Points on a hilly landscape, in no order, each with its height.
A ball rolls from a point to whichever of its 2 nearest points has the largest drop for the distance, and stops where none of them is lower. Distance is the straight distance between rows; heights are no part of it.
q_718: [150 134 104 178 170 149 145  80 155 155  66 125 160 169 101 122 183 143
 145 132 112 136  73  84 196 138 109]  h=56.9
q_998: [136 149 115  92 183 170 109 123 120 160 124 155 213 143  86 144 147 102
 141  81 163  86 140 145 198 109 155]  h=44.4
q_75: [122 116 109 104 194 160  71 121 129 107 130 134 176 155 125 151 138 151
 116  86  91 114  86 151 174  53 129]  h=41.5
q_889: [134  89 142 116  97 139 159 150 107 157 144 113 195 184 141 148 131 114
 114 143 120  72 129 100 146 137 119]  h=63.4
q_517: [161 135 131 105 105 150 161 125  77 123  78  94 183 159 128 179  57 102
 152 173 181 120  91 152  91 156  76]  h=22.0
q_372: [ 90 151 118 160 109  91 109  76 124  77 165 129  19 120 122  98  72 157
 105 151 141 157 120 141 105 103 138]  h=29.2
q_671: [133 148  77 122 156 145 140 126 117 149 149 120 232 169 121 151 181 124
 154 129 133  69 126 151 164  90 139]  h=21.5
q_577: [110 158 121 159 199 150 138 116 142 176 175 177 207 127 104 147 172 125
 106 104 104 149 114 125 130 114 148]  h=43.2
q_499: [152 150 136  95 107 118 154 111 116 145 106  62 142 144 142 167  93  95
 161 153 161 131 155 141  52 169  75]  h=27.4
q_603: [138 179 115 116  93  85 140 117 169 118 111  71  89 116 171 147 143 115
 137 177 135 134 138 122  78 149  55]  h=38.4
q_929: [108 135 154 127  88  97 154 167 135 142 127 126 162 128 143 146  97 137
 106 143 124 120 124 106 158 153 167]  h=59.8
q_223: [117 134 137 129 171 125  84  91 121  80 163 132 114 148 134 126 139 194
 108  70 107 174  92  97 152  73 145]  h=86.7
q_115: [ 76  51 139 128 192 180  69 159 106 148 148 153 130 109 140 133 157 145
 119  99 118 109 152 129 116  47 125]  h=52.9
q_104: [116 183 124 145  83  87 150 150 176 129  85 159  99 146 115 120 137 162
  95 132 116 157 121 100 155 120 143]  h=72.3
q_259: [ 80 122 111 150 123 145 131 149 153 124 122 144  74  97 138 107 154 151
 134 164 119 117  97  82 133 145  99]  h=63.5
q_940: [127  83 137 110 168 129 103 200 123 135 143 143 203 119 128 121 195  65
 141 127 157  89 142 159 139  72 133]  h=55.1
q_975: [ 83 126 114 187 115 100 121  89 128 102 123 177  55 123 130  78 118 174
  68  77 105 180 109 172 127 116 138]  h=20.1
q_130: [ 91  65 126 129 171 163 106 178 119 150 160 139 193 121 136  97 193 126
 127 118  92 127 142 125 129  57 129]  h=50.3
q_151: [143 142 142 125 107 105 162 125 159 158  69 137  80 156 114 135 117 126
 121 158 101 149 149 148 118 145 103]  h=15.2
q_651: [154 141 124 152 192 140 129  97 122 136 122 141 161  99 122 122 140 121
 140  80  95 141 130 130 175 147 181]  h=33.5
q_285: [153 140 152 151  99  95  98  66 185 131  84 121  72 170 112 106 149 105
 124 119 137 136 121  55 181 152 111]  h=38.0
q_362: [145 141 177 116 132 110 136 107 133 116 140 128 101 141 132 157 119 126
 130 122 117 126 141 127 156 196 149]  h=69.6
q_121: [ 86  99 144 142 117 142  96 149 121 109 211 145  98 100 130 132 127 125
 175  79 142  95 152 134 107 115 145]  h=52.8
q_872: [133 131 138 103 156  95 150 155 120 133 152 137 171 140 131 150 178 108
 120 112  94  77 134 128 153  95 136]  h=60.9
q_192: [140 127 124 118 105 166 156 151  99 151 112 125 170 117 133 158 141 102
 143 173 167  99 118 118 101 158 132]  h=15.8
q_622: [138 103 160 119 196 125  99 185 136 122 120 155 188 141 129 165 181  80
 165 137 148  73 106 171 151  84 116]  h=52.1
q_795: [115 122 117 133 111 110 178 139 115 159 106  98 109 148 140 129 193 128
 123 129 128 102 120  64 119 122  94]  h=62.3
q_912: [123 134 106 130 146  99 146 146 115 147 123 157 160  77 140  97 125 153
 103 103  80 179 154 172 109 121 171]  h=36.2
q_589: [ 93 162 120 158 121 125 127  90 151 102 148 147 102 149 113 100 166 176
 128 108 114 131  97  83 189 129 129]  h=62.0
q_722: [118 169 115 159 127 130 147  97 152 152 140 160 124 142 116 107 193 187
 104  98 102 153 119 104 128 126 133]  h=59.9
q_59: [109  82 134 127  78 103 144 187 120 104 184  91 103 105 129 108  97  90
 116 117 105 131 182 146 118 109 134]  h=74.9
q_864: [143 109 151 124 130 137 163 161  79 188 139 137 243 168 120 127 134  74
 130 142 144  91 116 138 133 120 127]  h=64.7
q_261: [ 60 136 147 181 115 104 102  98 145  72 148 166  48 140 118 114 100 170
 140  87 131 159  79 121 106  80 124]  h=7.1
q_142: [112 120 153 159 100  73 167 140 138 170 148 143 111 123 132  88 151 139
 105 145  86 155 169 150  95 136 159]  h=63.8
q_858: [188 137 111 162 209 148 103 103 132 142 120 124 194 169 104 142 127 102
 171 118 120 102  95 132 176 104 150]  h=25.8
q_695: [143 108 115  90 113 156 133 170 106 137  74 114 194 143 148 108  88  65
 158 169 164  65 102 146  99 159  50]  h=43.9
q_608: [136 127 121 109  86 113 174 122 116 177 109 105 103 122 140 112  98 129
 110 199 134 142 164  99  81 159 115]  h=55.0
q_263: [162 118 148 148 116 126 153 125 138 161  98 118 159 164 139 156  86  81
 165 163 140  98 107 114  95 145  88]  h=10.8
q_433: [103 141 108 130  99 117 121 117 177 117  80 138  44 126 139  92 166 151
 127 136 135 134 114 100 144 150 104]  h=66.2
q_711: [132 152 172 110 130 108 125  92 151 100 124  82  78 135 150 167  97 121
 137 150 163 146 135  86 159 210 103]  h=72.0
q_135: [188 166 123 135 124 113 138  66 162 121  44  83  78 164  83 137 138 109
 144 134 127 181 118 119 147 172  98]  h=49.3
q_127: [163 130 130  92 182 175  64 111 135  77 133 133  92  85 130 132 107 149
 127 107 115 142 121 129  92 115 145]  h=79.3
q_22: [158 166 121 113 108  97 156 137 142 129 133  85 117 116 150 154 130 102
 151 159 116 146 149 157  55 147  91]  h=33.0
q_297: [174 131 134  79 120 148 155 148  39 150 102 130 186 154 104 123  78  63
 157 121 204  67 130 151  89 130  99]  h=66.9
q_896: [103 131 121 147 140 142  94  86 133  97 147 130  56 112 155  88 108 146
 148 129 145 108 143  94 147 165 152]  h=62.6
q_576: [113 137 166 169 154 126 111  98 151 122 140 199 112 134 135  99 168 173
  56  96 127 178  80 117 113  82 140]  h=89.3
q_537: [167  82 148 120 144 149 166 158  50 169 110 148 205 183 124 115 108  61
 133 146 187  67 112 138 105 120  96]  h=65.6
q_313: [119 158 121 156 140 116 121 133 175 110  58 145  74 120 113 109 176 152
 113 128 120 153  92  74 171 114 140]  h=69.2
q_519: [120 116 130 108  69 152 177 157 105 161 147 126 168 137 124  94 148 127
 116 154 126 130 169 134 111 170 149]  h=60.0
q_181: [102 144 114 122  83 112 143 151 105 115 171 133 167 117 131 132 105 145
 101 130 122 123 132 136 175 146 195]  h=57.3
q_843: [102 131 153 146 114  78 159 166 125 126 159 137 131 130 153 124 164 116
  92 120  83  94 133 110 131 101 144]  h=63.6
q_881: [109 172 125 170 105 105 112  98 152  86 170 104  38 102 136 137  85 136
 125 157 145 136 126 110 113 127 138]  h=34.9
q_867: [114 162 142 150 168 121 147 108 146 152 117 189 139  91 117 114 136 154
 116 101  85 199 128 162 132 147 166]  h=32.7
q_283: [188 150 126 152 112  85 109  76 160 143  66 131 113 162  96  93 130 115
 111 109  90 187 119 129 191 131 153]  h=31.6
q_632: [105 113 129 139  50  95 111 143 147  81 164 141  78  87 159  94 149 142
 102 153 105 167 114 152  75 127  87]  h=68.8
q_792: [ 65 110 119 113 138 160 108 157  87 111 181 163 116 121 122  91 128 197
  93  73 107 153 112 123 129  87 129]  h=68.0
q_16: [117 124  97 111 174 129 128 148 133 139  85 124 198 135 126 129 150 154
 174 125 150 107 105 100 162 115 143]  h=49.1
q_139: [194 157 141 138 140 106 139  81 134 131  48  95 115 183 115 142 114  96
 180 111 115 145  98 100 156 165  88]  h=51.9
q_708: [130 101 131 159 129 126 120 125 128 138 167 117 103 121 142 154 130 108
 134 116 137  60 139  94 137 135 165]  h=46.8
q_409: [143  87  86 110 116 165  96 170 121 120 171 135 224 102 112 120 163  82
 122  83 115 136 136 185 111  56 119]  h=26.2
q_666: [101 125 159 168 198 132  75 104 140 109 150 170 137 154 138 107 152 179
  80  92 121 176  88  86 147  76 132]  h=88.2
q_149: [126 148  99 138 175 128 161 141 103 191 158 156 222 116 132 120 146  93
 110 105 109 122 146 141 131 116 167]  h=41.4
q_99: [ 66  62 115 144 179 136  84 179 109 112 178 125 151 105 111 154 159 150
 133  98 149 101 141 127 148  48 146]  h=55.8
q_123: [156 145 117  67 109 139 132 148 134 147 113  91 160 122 125 163  62  88
 158 189 172 123 169 184  89 175 100]  h=32.8
q_448: [152 148 126 165  86  90 133  64 167 136  99  88  38 162 109 184 103 129
 123 155 186 193 132 130 135 179  92]  h=43.5
q_504: [105 122 108 108 133 170  89 130 136 100 171 141  88  88 125 126 124 155
 147 125 168  73 140 112 151 162 167]  h=59.5
q_463: [177 152 152 126 183 144 134 104 116 150 106 138 143 135 116 139 128 100
 173  91 102 124 121 146 147 157 158]  h=31.1
q_656: [146 134  74 110 137 164 116 161 121 138 147 129 216 132 107 120 165 111
 135 116 106  98 126 184 136  73 142]  h=25.6
q_51: [149 122 117 107  96  86 191  57 102 138  34  97  93 161 109 143 125 145
  79 143 144 158 131 118 137 188 110]  h=21.9
q_30: [ 73 104  93 169 175 161 122 147 137 127 130 163 116 112 130 118 188 186
 134 151 124 114 121  89 149 109 116]  h=61.3
q_229: [123 120 125  76 109 118 160 114 102 181 123  65 112 153 154 162  70 110
 117 176 161 157 196 142  80 180  53]  h=31.7
q_699: [141 137 131 133 127 131 190  64  94 167  34 150 160 158 107 114 132 123
  88 130 133 172  96 123 154 179 111]  h=26.3
q_367: [ 91 127 118 100 138 134 154 161 119 110 145 123  61  72 118 132  92 165
 139 109 131 160 179 170 120 145 154]  h=30.3
q_201: [136 130 100 122  89 139 154 150 127 139 158  94  93  96 132 100 123 142
 134 188 128 136 179 126  71 151 151]  h=51.3
q_672: [137 133  96 160 223 118 122 104 138 160 131 125 217 192 118 151 161 135
 158 113 120  94 106 147 174  92 133]  h=24.0
q_812: [187 149 106 143 187 152 140 115 109 163 105 144 177 141 126 115 128 105
 178 117 130  87 115 158 114 120 166]  h=28.4
q_566: [142 123 160  91 161 172  53 136 140  84 155 141  97  93 138 167 114 113
 158  88 119 118 138 154 108 129 114]  h=75.8
q_634: [133 127 130 162 116 153 117 149 154 125 134 149 148 112 138 137 147 138
 127 153  96 140 101 134 110 119 154]  h=25.5
q_382: [161 164 114  64 143 135 136 139 140 103 102 113 124 134 121 139  94 139
 155 155 110 141 170 157 116 147 141]  h=75.9
q_41: [170 146 171 154 139 121 142 150 139 153  91 148 171 167 139 137 108  88
 178 141 112  91  81 156 112 151 106]  h=13.9
q_572: [105 127 110 134 155 122 153 148 122 183 144 166 188  83 149  92 154 118
 100 120  75 145 154 142 104 104 173]  h=39.2
q_789: [149 115 138 155 112 139 191  85 108 184  70 134 153 132 128 125 114 151
 123 138 133 160 125 140 116 209 127]  h=28.0
q_898: [111 156 137 132 104  96 157 119 172 142  75 160  88 158  80 118 126 161
  88 105 105 193 137 127 197 151 139]  h=74.5
q_191: [ 82 139 120 147 110 117  94 118 138 104 178 114  58  77 173 102  47 111
 138 156 163 126 141 166 123 181 121]  h=46.1
q_318: [114 144 100  93 127 163 103 149 127 112 157 150 151  97  98 145 147 141
 123  79 144 127 151 133 140  92 166]  h=50.2
q_407: [149 126 150 164 168 113 133 129 153 160  91 159 183 140 138 137 151 109
 155 120  90 110  92 139 150 110 108]  h=17.0
q_897: [142 121 149  82 173 150 171 145  84 138  94 141 202 168 132 142 168 130
 140 154 183  97  80  97 145 160 129]  h=52.6
q_989: [ 85 110 147 150  82  81 133 184 100  75 196 112  95 102 132 108 101 124
 103 123 105 143 155 128  96  77 128]  h=70.7
q_363: [117 146 135 127 156 133 107 123 130  67 180 128  97 140 118 144 133 178
 153  79 122 121 132  87 153 105 147]  h=84.3
q_779: [167 185 133  93 135 111 116  92 152 113 112 112 104 135 122 139 115 158
 154 143  99 158 152 126 137 125 135]  h=78.9
q_781: [162 141 140 156 151 136  94 115 169 105 103 119 110 151 129 159 136 123
 140 152 105 129  74  92 162  90 119]  h=50.1
q_520: [133 144  95 119 189 150 150 128 105 187 110 144 201 135 120 143 134  83
 125  94 119  93 144 135 181 133 151]  h=43.0
q_841: [149 171 116 104 161 146 139 119 130  98 135 119 115 140 107 133 120 184
 144 104 115 137 147  90 155 144 165]  h=81.8
q_270: [118 102 149  83 100 133 116 194 124 101 180 128 172 107 103 101 177  64
 125  78 151 113 174 121 127  84 134]  h=62.4
q_547: [130  97 105  82 169 157  65 155 106 115 134 135 182 108 133 145 135 137
  86  69 109 112 115 151 139  52 159]  h=44.5
q_194: [ 83 126 117  86  98 128 119 176 120 117 164 111  89  77 127 127  86  88
 138 128 169  92 179 107 108 122 145]  h=44.8
q_28: [160 104 135 125 203 126 124 168 109 142  93 126 168 155 136 152 135  92
 181 148 167  56 101 158 145 107 108]  h=49.8
q_200: [ 96 132 133  96 157 125 159 149 107 140 121 129 211 148 140 145 195 143
 157 141 169  86 116  97 147 127 119]  h=51.1
q_913: [157 130 151 130 103 122 154 164 155 147 116 138 179 137 124 138 101 137
 150 165 109 161 127 192  99 143 122]  h=22.3
q_120: [103 109  94 119 182 160 116 141 124 103 140 126 113 114 101 132 175 160
 122 134 126  92 113 101 168 114 149]  h=59.2
q_709: [137 135 141  96  84 116 150 107 130 131 134  78 113 148 142 163 107 138
 129 148 108 108 161 124 126 176 112]  h=71.9
q_86: [166 125 139 139 146 150 159 123 111 150  94 119 156 113 134 164 124 112
 143 145 160  98 102 111 119 178 171]  h=19.3
q_787: [140 148 158 132 112  89 125 104 132 118 170 132  63 149 142 129 121 147
 115 126 116 116 166 126 147 150 161]  h=67.6
q_901: [ 85  96 119 156 163 123 112 191 120 126 143 118 140 126 144 156 161 156
 113 113 120 118 119  98 134  58 140]  h=58.7
q_389: [112 126 146 140 108 121 101 117 105  79 200 139  60 134 130 117  69 178
  86 112 133 159 122 149  89  84 150]  h=22.4
q_647: [160 135 145  99 130 157 117 136 139 164 110 141 203 139  94 168  95 115
 173 101 197  86 120 115 153 142 146]  h=48.4
q_447: [138 135 130 103 134 146  97 132 115 111 166 156 112 103 112 141 100 150
  99 107 106 135 156 175 128 114 172]  h=54.1
q_966: [ 90 114 148 162  81  95 131 149 117 104 166 127  84 118 151  83 137 124
  86 129  88 110 134 119 106  74 141]  h=66.8
q_250: [154 132 123 168 118 101 108  79 163 102 103 127  59 128 108  88 128 140
 102 112  87 189 115 124 183 149 150]  h=27.8
q_871: [135 124 160 120 146 119  93 138 161 137 123 154  89 116 160 115 114 129
 146 123  77 139 138 123  87  88 120]  h=29.8
q_90: [134 104 138 104 131 156  96 137  94 119 166 141 122  91 127 130  83 165
  69  93 141 182 136 194  91 108 165]  h=57.2
q_599: [180 162 131 158 108  91 113  56 173 120  61  87  40 134  96 146 138  84
 142 136 163 211 133 112 143 179  80]  h=46.5
q_323: [122 126 159 135 101  80 141  99 133 143 163 151  83 146 137 105 137 176
 120 147 122 151 187 167 132 170 163]  h=65.7
q_614: [ 86 113  97 147  94 107 129 142 114 107 181 147  79  78 145  79  87 139
 129 152 140 102 156 150 123 163 157]  h=41.8
q_92: [142 119 141  83  82  93 189 166 105 136  76 100 198 158 128 114 130 127
 140 157 118 124 130 149 121 170  81]  h=49.6
q_955: [118 112 109  84  87  88 165 137 141 175 124  59  84 138 155 131  72 120
 103 216 162 167 202 151 114 157  74]  h=35.4
q_426: [146 125 131  96 122 158 147  83  73 128  72 120 158 145 138 147  70 111
 122 176 159 104 121 148  97 182  77]  h=24.9
q_398: [109 107 137  79 112 175  48 155 117  88 173 154  99  68 119 140  97 121
 119  78 151 124 150 145  99  91 126]  h=71.7
q_727: [ 49 129 121 141 131 126 135 158 115 114 192 165 126 123 124  78 163 177
 126  98 117 143 141 101 134  97 126]  h=65.8
q_635: [124  81 157 103 106 156 106 152 102 121 165 154 151  96 135  95 111 150
  68 100 101 207 140 190  67 111 120]  h=60.2
q_174: [148 184 139 130 143 122 110 121 167 106 138 103  64 111 147 155  76 107
 128 166 136 139 114 103 124 108 116]  h=42.0
q_190: [141 146 124  59 102 128 144 165 123 110 148  97 133 109 111 153 101 126
 136 145 121 143 200 160 127 128 148]  h=72.4
q_605: [111 129 131 132 119 158 135  74 102 129 141 100  82 134 146 141 118 135
 127 143 179  83 138  81 121 203 121]  h=25.3
q_315: [147 122 136  90 108 134 155 162 132 130 120 103 165 136 137  99 158  74
 182 155  99 117 139 141  73 137  46]  h=26.5
q_440: [144 126  94 191 172 151 122  95 146 114 125  94 142 134 113 132 168 154
 146 147 132 135  84  74 190 143 153]  h=55.3
q_895: [ 69 134 156 181 124 121 126 123  90  86 190 153  64 133 106 112  76 167
 144  87 130 150 100 139  92  92 125]  h=14.9
q_466: [172 139 146 102 176 145  74 110 148  95 126 152 150 103 146 123 115 129
 136 114 101 146 102 144 113 101 171]  h=82.2
q_232: [120  86 169 126  96 126  96 157 117  99 172 156 106 104 159 108 113 160
 110 109  86 163 133 161  72 112 132]  h=63.1
q_501: [169 112 161 130 158 162  65 110 119  95 142 159 144 112 137 150 108 143
 107  74 139 151  88 129 118  83 191]  h=84.4
q_928: [ 98 115 111 168 112 101 157 122 115 112 154 103  92 122 156 127 125 150
 124 126 141  85 112  86 157 142 156]  h=50.0
q_878: [143 133 106  84 159 128 109 160 132 132  91 128 180 128 147 118 115 131
 176 121 111  81 113 139 142 102 122]  h=46.4
q_474: [130 145 117  93 114 164 140  82  96 149 113  89 119 122 157 163  95 110
 109 176 180 100 145 119 104 200 100]  h=28.2
q_754: [143 117 125 107 108 182 116 151 143 131 148 136 172 122 121 154 153 117
 148 157 130  95 110 117 136 145 133]  h=20.2
q_126: [175 129 112 168 144 145 112  88 150 121  93  95 113 134 127 143 127 119
 149 155 128 140  98  80 154 147 141]  h=53.1
q_643: [135 112 112 158 140 171 111 123 133 130 147 154 177 118 122 148 144 129
 119 107  80 142  82 159 107  84 139]  h=29.5
q_861: [109  89 145  72 104 166  72 170  78  91 190 132 124  92  98 112 117 133
  90  44 179 137 146 129  81  46 132]  h=67.0
q_884: [105 143 126 132  67 112 156 107 156 141  73 143  54 158 144 109 169 133
  97 138 167 125 136  80 120 169  88]  h=66.4
q_351: [128 153 131 141 151 140 178 120 128 193 102 160 151 128 119 117 136 139
 109 133  95 166 134 143 138 183 156]  h=30.1
q_356: [119 119 142 109  89 112 162 118 108 161  89 105 177 178 142 138 104 139
 107 134 118 110 103  95 138 144 130]  h=62.1
q_265: [162 112 133 113  88 124 123 182 135 132 143 132 203  99 112 137 124  82
 165 154 119 140 147 171  92 119 140]  h=26.8
q_331: [151 129 118 109 109 104 178 158 102 123  69 109 181 169 148 103 121  99
 154 177 141  93  90 142 107 139  40]  h=46.9
q_133: [ 89  91 109  90 100 150  84 182  96  78 185 113 114  68  91  92 140 108
 127  72 189 118 163 123  90  49 122]  h=61.9
q_892: [120 147 125 115 127 108 175 114 138 151  99 124  39 113 112 130 122 146
 107 148  99 148 156 151 139 166 126]  h=19.7
q_731: [148 101 147 135 142 155 142  70  89 124 105 102 141 128 138 166 121 114
 120 138 174  99 103  78 132 199 150]  h=22.1
q_476: [183 143 174 132 131 120 143 135 142 146 110 148 132 141 129 155  87 100
 161 158  99 135 119 198 116 157 128]  h=17.9
q_427: [152 131 122 163 198 128  82  77 121 103 137 126 151 132 124 118 140 127
 116  93  70 166 100 110 189 116 162]  h=36.1
q_25: [132 122 112 157 173 125  91  95 153 114 125 125 182 170 108 141 162 155
 123 100  81 154  95 105 188  69 131]  h=38.7
q_395: [211 156 144 155 167 118 149  47  95 136  61 114 138 202 107 131 122  88
 151 130 142 124  91 106 141 174  91]  h=53.4
q_636: [152 125 136 101 110 116 185  51  83 135  25 131 129 171 120 131 114 137
  75 150 142 161  99 155 116 176  88]  h=24.4
q_846: [170 109 132 101 155 135 117 115  86 144  81 112 216 143 126 143  96 128
 167 113 202  88 104 119 131 149 138]  h=49.9
q_129: [123 121 116 188 119  83 108  72 142  66 112 151  46 108 122  66 138 137
  89  91 104 178  81 140 166 119 147]  h=23.9
q_746: [157  90 136  91  95 126 179 155 101 177 108 119 169 140 138  87 111 103
 111 188 144 145 169 126  89 169 134]  h=57.6
q_840: [135 136 143  98 115 136  95 137 154 141 129 125  96 107 163 121  97  98
 138 155 109  88 165 114  88  94 115]  h=36.6
q_916: [162 155 102  84 136 156 123 129 116 148  81 115 164 131 121 148  77  96
 193 137 166 101 140 173 121 157 116]  h=37.3
q_515: [ 92 142 111 200  87  86 117  94 161 103 127 160  39 127  98  97 138 171
 125  90 138 156 117 129 106 109 135]  h=14.8
q_459: [119 107 150 143 123 112  99 138 133 133 155 107  93  88 179 130 132  91
 122 145 136  71 147 106  86 123 138]  h=42.8
q_400: [145 136  86  72 112 160 118 127  91 148  81  92 182 119 149 140  64  68
 172 143 183  74 124 156 105 173  69]  h=40.8
q_494: [ 88 128 105 122  95 134 120 160 115  84 183 123  87  66 121 113  92 133
 150 118 165 140 175 166 105 145 149]  h=36.4
q_246: [115 113 133 153  85 131 163 130 136 197 141 143 134 142 134  84 157 136
 100 167  95 144 161 122 108 154 131]  h=62.2
q_834: [126 171 130 180  83  80 137  94 182 121 134 116  18 133 114 153  94 139
 126 169 158 169 138 125 125 141 113]  h=40.2
q_730: [123 130 124 141  69  64 153 149 148 126 150 108  54 123 134 117 109 146
  88 177 124 169 171 157 123 135 133]  h=42.9
q_31: [107 107 153 136 142 125 122 125 138 122 122 162  58 116 145 110 135 146
 100  99  71 132 125 119 125 106 118]  h=24.3
q_529: [ 66 110 112 179 161 132 117 130 116  88 169 154 127  95 127 120 128 165
 103 101 121 134  72 121 158  81 164]  h=55.7
q_744: [119 168 147 145 110 142 107  82 180 102 101 101  68 127 135 143 106 126
 127 172 150 146 117  80 139 190  85]  h=74.2
q_830: [112 153 117 125 135 105 148 138 139 125 125 140  39 106 106 137  79 178
 116 136  96 177 174 163 138 119 146]  h=24.7
q_394: [161 171 124 142 145 141  98 116 168  94 137 102  77 132 137 172 129 121
 142 158 102 119  95  89 112  97  87]  h=45.4
q_558: [133 125 111 100  92  86 160 111 166 155 139  92  65 142 131 143  87 157
  92 218 142 169 178 153 134 149 116]  h=38.9
q_206: [107 112  85  74  90 133 104 189 109 108 164  94  94  47  86 106  97  86
 146  90 170 117 200 140 108  91 130]  h=53.7
q_157: [147 150 128  76 118 162 122 130 126 152 137 144 182 116  94 157 122 121
 147  92 160 107 152 124 165 129 177]  h=46.6
q_477: [ 93  90 111 109 142 145  92 169 114 126 139 154 168  92 148 100 139 129
  88  86  87 121 123 137 130  69 147]  h=47.4
q_211: [111 106 152 160 169 115 117 122 162 143 116 162 126 139 151 135 169 139
 120 105  93 110 124 117 158  91 109]  h=20.0
q_716: [ 96 141 106 134 191 139 125 143 123  98 174 156 153 107 127 127 177 164
  87 106 124 141 100 107 169 106 155]  h=56.8
q_844: [178 126  92 123 150 142 103  89 128 149  69 102 159 121 141 126  88 110
 201 136 129 103 118 156 120 173 121]  h=40.4
q_287: [120 133 104 130  90  95 154 150 127 119 186  81  63  98 132 119  98 135
 119 190 128 170 187 169  83 119 138]  h=47.0
q_857: [148 125 131 113 135 129 127 164 158 104 141 115 153 142 135 132 181 119
 167 149 106 104 117 114  81 103  84]  h=32.9
q_891: [135 104 128 102 136 154 141 190 133 109 126 108 210 154 118  73 166  72
 177 146 108 108 141 139 120  93  67]  h=32.2
q_944: [ 75 112 111 114  96 155  89 147 106 102 194 145 110  89 109 125 146 129
 159 100 189  73 161 122 136 129 154]  h=56.3
q_639: [116 150  98 169 129 128 150 102 152 173  90 135 139 164 115 137 202 154
 131 103 108 142 108  96 147 119  99]  h=58.2
q_160: [138 163 128 121 120 108 122 132 181 120 107 105 114 136 155 153 159 107
 147 175 120 104 111  96  92 127  59]  h=39.0
q_498: [ 84 158 108 119 140 163 139 168 116  99 166 145 179 104 112 146 128 153
  91 110 112 149 114 140 170 122 168]  h=54.0
q_772: [ 45 143 124 176 125 135 133 112 128 103 173 181  97 145 116  78 175 187
 128  91 126 128 101 101 151 108 117]  h=63.9
q_179: [119 133 124 167 108 130 151 138 164 159  90 142  94 146 129 132 213 125
 109 131 130 113 105  90 115 113  94]  h=60.1
q_284: [119  84 103 158 132 183  90 121 102 108 171 111 134 119 135 160 136 162
  94 111 110 147  63 127 106  69 124]  h=33.2
q_208: [110  73 125 148 138 166  73 121  85 103 186 132 127 116 147 126 131 174
  80  89 159 132  82 138  69  72 134]  h=31.2
q_95: [ 96 140 131 137  79  97 190 134 125 150 103 108  58 133 136 105 164 132
 115 136 137 110 150  66 106 155  98]  h=64.3
q_938: [ 53 126 114 197 110 103 155 137 108 102 171 135 107 117 130 112 112 149
 147 111 127 110  86 111 155 113 169]  h=53.0
q_511: [148 129 151 142  89  91 163  90 155 168  68 106  89 157 126 155 103  97
 103 169 130 141 125 151 115 188  96]  h=11.0
q_602: [110  99 138 100  80 124 107 149 152 113 166 135 120  80 162 114 140 132
 124 152 101 137 152 147  89 145 122]  h=66.1
q_967: [153 106 131 121 150 119 149  98  67 140  49  97 182 168 164 154  81 116
 148 136 167  82  86  93 125 150 123]  h=51.4
q_964: [113  97 153  96 139 120 144 191 124 129 145 129 190 119 119 127 180  75
 138  96 115 100 158 132 137  99 123]  h=58.1
q_253: [134 125 129 172  85  73 111  67 186 117 115 147  32 125 107  98 117 148
  88 147 117 182 152 153 161 147 150]  h=31.5
q_242: [152  87 107  97  81 149  90 173 134 116 152 125 184  78 130 134 154  75
 152 115 126 114 144 170  89  88 126]  h=19.1
q_793: [131 127 161 164  86  73 139  81 156 115  90  94  77 151 109 134 136 119
 121 121 146 151 105  71 185 205 113]  h=41.2
q_414: [128 134 145  81  80 143 147 186 106 115 185 108 149 114  84 136 131  90
 128  96 143 134 181 129 131 120 152]  h=67.4
q_768: [136 124 171 128  91 130 153 113 120 175  88 107 132 139 150 169  83  70
 118 166 129 133 111 122 104 184  75]  h=7.2
q_562: [108  92 147 162 130 161 110 138 106 120 201 155 130 116 133 145 148 114
 123 103 128  96 139 128 120 119 165]  h=49.7
q_667: [173 155 143 132 107 111 114  70 164 151  67 130 104 179 126 106 122 121
 105 136  96 128 134 108 183 141 126]  h=34.6
q_80: [172 128  90 130 186 137  91 110 144 130  58 104 167 142 145 115  97 129
 197 133 121 102  99 127 160 128 114]  h=43.1

Where does a ball stop that starts at each point below?
q_75 | q_671
q_566 | q_768
q_787 | q_499
q_459 | q_768
q_395 | q_261

Call two points neighbours if one is among the 2 nearest of the other. Go from one point of each pair to the other, from neighbour to neighbour, staying as low as possible. Name the highest point that can't be avoided.
q_916 / q_315 | q_160
q_671 / q_768 | q_265
q_192 / q_208 | q_284
q_517 / q_192 | q_474
q_242 / q_671 | q_409
